Points on a hilly landscape, in no order, each with its height.
A climber steps from a point to the highest of its 2 nearest points, and stops where none of them is higher. Distance is the straight distance between rows; heights are no part of it.
<766> height 182: [129 133  84 126 163 118 145  90  76 154 116 153 136 161  99 109 132 132
 101 105 145]
<642> height 465: [135 161 173 177 140  62 157  40 158 165 129  82  98 170  90 155 185 128
  98 158 172]
<396> height 253: [118 138 124 130 106 139  98 109  87 133 163 124 107 149 118  89 187  95
 104 145 160]
<901> height 633: [130 104 136 163  81 114 135 139 127  72 108 148 115 125 165 151  81 136
 166 103 147]
<1099> height 470: [166 130 158 171 154 157  93  93 112 136 120 120  97 136 132 133 105 175
 149 111 155]
<613> height 222: [176 131  96 122 177 132 159  94 115 137 130 173 120 146 106 110 123 178
 105 114 135]
<458> height 522: [154 155 162 154 147  80 141  43 145 178 140  91 129 200 126 152 151 141
  93 125 170]
<97> height 98: [102 142 121  99 102 167 106 164 120 131 126  91 121  84 119  90 131 137
 134 122  97]
<985> height 457: [ 58 158 109 120 134 120 140 100 113 179 134 115 123 107  93  92 157 132
 109 131  81]
<46> height 394: [ 80 175 141 122 139 136 134  93  92 182 141  75 137 112  95 109 152  89
 113 155  63]
<848> height 359: [142 123 141  91 102 131 115 191 185  87 119 105 145  53 137 145 135  91
 185 174  94]
<1061> height 230: [141 124 121 162 120 144 164 113 108 145 119 157 105 178 141 120  85 193
  98 119 133]
<1092> height 557: [106 118 104  80 168 132  88 172 180 158 153 150  90  68 122 153 142 110
  94 127 129]
<877> height 392: [208 145 155 162 174 185 129  62 125 126 150 117 112 165 128 139 127 153
 139 159 143]
<784> height 164: [ 90 159 163 144 140 132 139 107  94 171 146 127 114 150 111 138 199  56
 130 157 179]
<232> height 383: [ 62 159 157 145  96 109 169 103 116 164 143  90 128 123  85 116 220  93
 109 180  96]
<853> height 668: [123 113 168 171 114 137 106 150 127 131 135 153 122  99 123 128 113 161
 125 124 165]
<645> height 442: [105 121 142  83  97 164 146 213 161  90 119 119 142  89 129 133  72 120
 151 166  86]
<800> height 567: [ 88 100 149 126  97 138 118 200 164 127 155 164 116 109 125 126 107 157
 125 137 154]
<388> height 314: [ 65 148 115 140 140  77 163  83 118 182  97 127 188 166 101 123 150 135
 109 131 114]
<983> height 378: [105 151 173 119  98 161 146 168  95 164 176  86 106  80  94 118 163 117
 133 151  73]
<462> height 206: [168  97  95 122 106 106 133 149 129  89  98 128 148  62 110 114 143 135
 168  83 156]
<948> height 295: [153 146 144 149 148 149  93  99  97 183 123 100 107 154 130 133 186 150
 111 107 173]
<628> height 641: [ 89 131 116 123 159 119 104 144 155 171 149 150 101  87 125 123 136 148
  97 118 115]
<1010> height 211: [141 130 123  87 106 161 141 176 100  92 110  85 168 130  92  74 118 111
 153 141  79]
<845> height 189: [ 78 147 161 150 123 107 110  85 103 162 170 143 127 144 135 142 196  90
 131 165 138]
<746> height 327: [ 69 154 136 149  97  68 154  89 135 136 124  62 125 133  79 129 248  82
  90 154 119]
<409> height 166: [166 124 114 148 124 147 119 115  86 127  89 140 135 175 155 138 127 137
 136 113 165]
<174> height 498: [ 88 108 135 110  84 149 131 198 147  84 126 130 121  97 148 116  95 129
 157 132 135]
<654> height 456: [ 77 149 150 167 129  83 151  75 113 176 144 120 104 107  88 137 212 128
 110 141 115]
<252> height 581: [168 124 124 161 154 100 102  58 139 141 166 162 135 197 140 117 179 145
 103 162 151]
<822> height 328: [174 142 126 166 172 167 155  60 137 129 145 146 103 175 131 115 108 186
 114 164 114]
<912> height 432: [148 120 150  85 133 130 128 216 210  84  90  86 125  79 110 141 101  97
 170 192  80]
<129> height 205: [175 113 133 112 122 113 115 130 136 122 152 189 104  60 141 175 102 136
 137 115 152]
<306> height 126: [143 124 104 153 171 141 156  88 100 138  95 176 132 213 171 143 128 156
 112  98 109]
<1041> height 127: [110 140 153 115 136 153 136 129  96 114  95 130 124 204 143 129 142  95
 150 117 205]
<424> height 501: [166 141 164 133 144 134 150  82 116 142 134 123 140 217 165 171 116 140
 135 103 166]
<191> height 109: [ 92 141 131 128 145 158 121 123  80  96 103 128 134 151 116 123 119  85
 170 108 163]
<777> height 332: [107 151 161 103  81 138 154 127  81 157 170  95 114 113  95 114 172  97
 130 125 120]
<328> height 221: [101 139 122 127 115 130 110 108  95 151 163 145 152 120 114 103 171  85
 112 175 113]
<854> height 647: [169 135 131 142 149  97 140  46 162 139 184 162 115 175 143 133 156 180
 108 155 116]
<132> height 640: [148 127 168 129 106 142 137 194 128 108 114  85 168  80  89 105  85 118
 138 179  72]
<146> height 361: [ 58 172 143 135 129  77 163  80 130 172  99  94 171 158  93 137 174  77
 114 148 131]
<915> height 535: [123 144 151 115 126 112 112  86  95 150 155 124 127 171 160 148 129 131
 156  98 142]
<198> height 555: [ 89 110 134 142  82 107 146 168 163  72 106 134 120  87 157 148  76 114
 196 125 130]
<288> height 197: [186 119 135 159 136 143 157  97  89 142 111 113 125 186 123 134  87 173
 103 113 161]
<241> height 341: [100 142 103 149 172  84 159  58 135 152  90 139 149 196 125 128 158 168
 102 112 115]
<740> height 263: [110 137 135 144 141 149  75 110  88 160 126 108 110 118 136 118 156 145
 136  96 139]
<790> height 459: [115 109 151 113  75 131 128 154 100 125 147 162 165 144 135 138 144 141
 154 125 140]
<712> height 572: [ 95 130 140  97 112 131 106 121 109 126 153 121 134 132 140 125 111 127
 159  76 107]
<49> height 138: [183 120 135 121 111 119 115 102 101 102  96 115 129 124 160 150 143 143
 187  65 159]
<43> height 337: [112 168 171 113 147 154 125 124  91 139 148  99 148 114 108 117 129  92
 147 185  53]
<867> height 179: [131 131 102  95 112 151 120 141  75 104 111  76 173 166 119  83 137  81
 124 130 112]
<324> height 530: [121 120 167 117 108 141 127 191 132 130 165 117 160  74  93 121 113 101
 120 179  85]
<734> height 306: [115 102  85 147 102 122 133 180 149  77  66 101 151  75 143 107  84 121
 153 107 114]
<40> height 289: [169 124 114 133 126 140  98  99  94 123 153 130  89 134 105  96 151 135
 103 113 169]
<808> height 478: [132 112 102 105 171 136 100 162 193 143 128 170  79 105 147 156 103 160
  88 132 149]
<981> height 173: [112 101 112 114 137 137  97 200 178  93 116 114 138  65 119 139  77  66
 110 179 113]
<1090> height 558: [121 129 126 136  94 129 131 121  78 109 122 149 121 109 135 144  77 114
 139 122 146]
<739> height 130: [138 126  96 123 127 137  90 153 135 130 122 183 128 108 175 132 106 147
 120 125 119]
<552> height 403: [197 116 124 156 150 149 126 111 134  94 107 129 101 132 144 133  84 191
 138 104 139]
<121> height 244: [155 117 104  96  93 121 120 157 133 118 134 155 116  46 138 164 103 103
 121 132 136]
<738> height 360: [101  84 100 156 100 134 142 188 134  68  85 130 129 124 133 108  65 145
 130  86 127]
<427> height 339: [177 151 146 165 176 158 112  63 119 158 144 114  92 179 117 126 170 153
 120 156 169]
<254> height 346: [141  78  76 135 129 109 155 186 204  96  53 138  87 101 146 151  82 146
 132 112 172]
<640> height 170: [116 135 132 100 133 153 143 159 110 143 141 105 170 128  86  66 139 124
 120 152  65]
<478> height 523: [171 121 144  81 120 130 146 203 162  76 105 103 150  86 104 112  77 116
 155 170  62]
<759> height 464: [112 101 102 161 146 110  91 129 125 127 145 150 145 149 141  91 115 141
  99 106 128]
<403> height 62: [116  92  77  87 115 119 124 188 182  74 121 144 120 121 170 142  89 127
 123  93 106]
<451> height 224: [108  85  99 124 135 111 104 183 177  79 110 138 133  60 108 133  75  82
 130 124 145]
<176> height 580: [187 140 155 149 158 110 135  29 146 143 182 100 134 190 133 131 133 159
 107 145 125]
<326> height 471: [179 149 157 141 185 146 154  59 153 127 142 101 132 250 164 161 114 131
 127 124 138]
<73> height 524: [115 121 126 165 143 101 109  94 124 151 146 157 154 176 123  99 165 136
 105 140 155]
<953> height 600: [128 113 151 103 110 119  95 168 129 121 158 101 158  47 110 132 134 108
 160  94 102]
<570> height 131: [100 143 112  83 140 156 129 158 133 152 158 118 124  80 100  89 148 118
 117 141  60]
<335> height 540: [ 69 141 131 151 152  96 132  93 136 184 148 143 108  84  99 121 163 154
 104 138 108]
<543> height 679: [133 117 139 101  71 109 108 150 132  94 136 108 158  81 162 142 108 118
 183  97 103]
<233> height 449: [112 130 165 104 101 156 142 211 151 162 187 110 125  51 105 132 150 113
 101 163  81]
<917> height 411: [ 95 102 107 162 129 126  92 158 137  93 123 136 123 118 144 105  82 137
 130  91 134]
<1097> height 413: [163  92  94 117 135 125 124 172 197 111 109 151  78 110 149 156  80 176
 105 103 157]
<157> height 433: [163 176 153 149 211 128 164  46 178 154 117  84 135 222 126 158 129 132
 115 139 160]
<728> height 387: [145 151 123 169 200 121 173  49 141 152 106 122 134 219 120 142 138 159
 104 138 133]
<264> height 338: [183 112 106 119 115 135 113 119 119 107 134 135  76  98 129 119 111 169
 125  98 157]
<818> height 145: [128 129 118 152 122 132 151 118  78 150  94 168 159 201 173 150 109 131
 107 105 131]
<468> height 163: [180 110  89 128 137 117 118 130 150  96 104 181 101  85 178 165  86 141
 134 103 120]
<544> height 284: [125  93  73 110 126 116 145 185 189 106  63 120  95  60 121 159  80  96
 143 133 152]
<952> height 622: [120 113 130 107  89 117 143 134 106  81 124 118 157 132 161 138  75 110
 167  77  86]
<35> height 82: [108 126  85  68 119 132 116 181 172 116 127 114 112  93 160 128  80 122
 107 114  87]
<1117> height 256: [142 110  91 108  96 142 134 172 112  93  83 116 158  85 115  99 115 121
 151 116 114]
<957> height 24: [136  93  95 107 107 124 140 151 114  84 134 170 146 177 162 107 124 137
 121  84 115]
<824> height 476: [104 128 131 138 132 126  87 117 108 132 133 160 176 187 167 120 170 103
 135 131 148]
<1071> height 269: [152 130 110 135 164 139 157 108 145 126 142 178  87 160 137 133  81 187
 109 130 116]
<481> height 165: [164 113 128 126 124 134 115 138  86 109 104 139 163  91 118 146 152 117
 179  89 151]
<923> height 285: [158 110 104 106 104 123 106 139 115 131 156 149 108  74 123 114 119 118
  86 123 143]
<946> height 308: [126 111 116  96  87 116 131 195 203 100  93 106 141  61 168 168 120 113
 183 133 121]
<761> height 144: [129 161 164 125 151 141 118 120 110 157 129 126 114 187 125 136 187  83
 135 133 207]
<696> height 154: [106 139  84 117 148 135 115 110  78 142 101 109 166 159 114  88 135  93
  97 116 135]
<1058> height 500: [121 128 149 124  89 134 120 141  82 113 130 128 170 120 130 133 119  86
 153 139 120]
<1111> height 42: [140 100  99  91 110 130 153 162 152  71 150 187  94 140 158 130  97 142
 139  97 123]
<41> height 409: [ 79 164 171 150 120  72 158  62 129 177 125 102 123 164  88 153 194 115
 108 142 165]
<135> height 105: [107 137  90  84 128 135  90 147 149 132 152 146 146 103 169 110 125 126
 114 126  73]
<977> height 559: [141 124 174 187 159 144 112 107 123 154 147 163 111 120 108 139 125 180
 123 148 155]

For each start below, name the point where the climber stops.
<462>: <854>
<388>: <854>
<451>: <628>
<35>: <853>
<784>: <853>
<241>: <543>
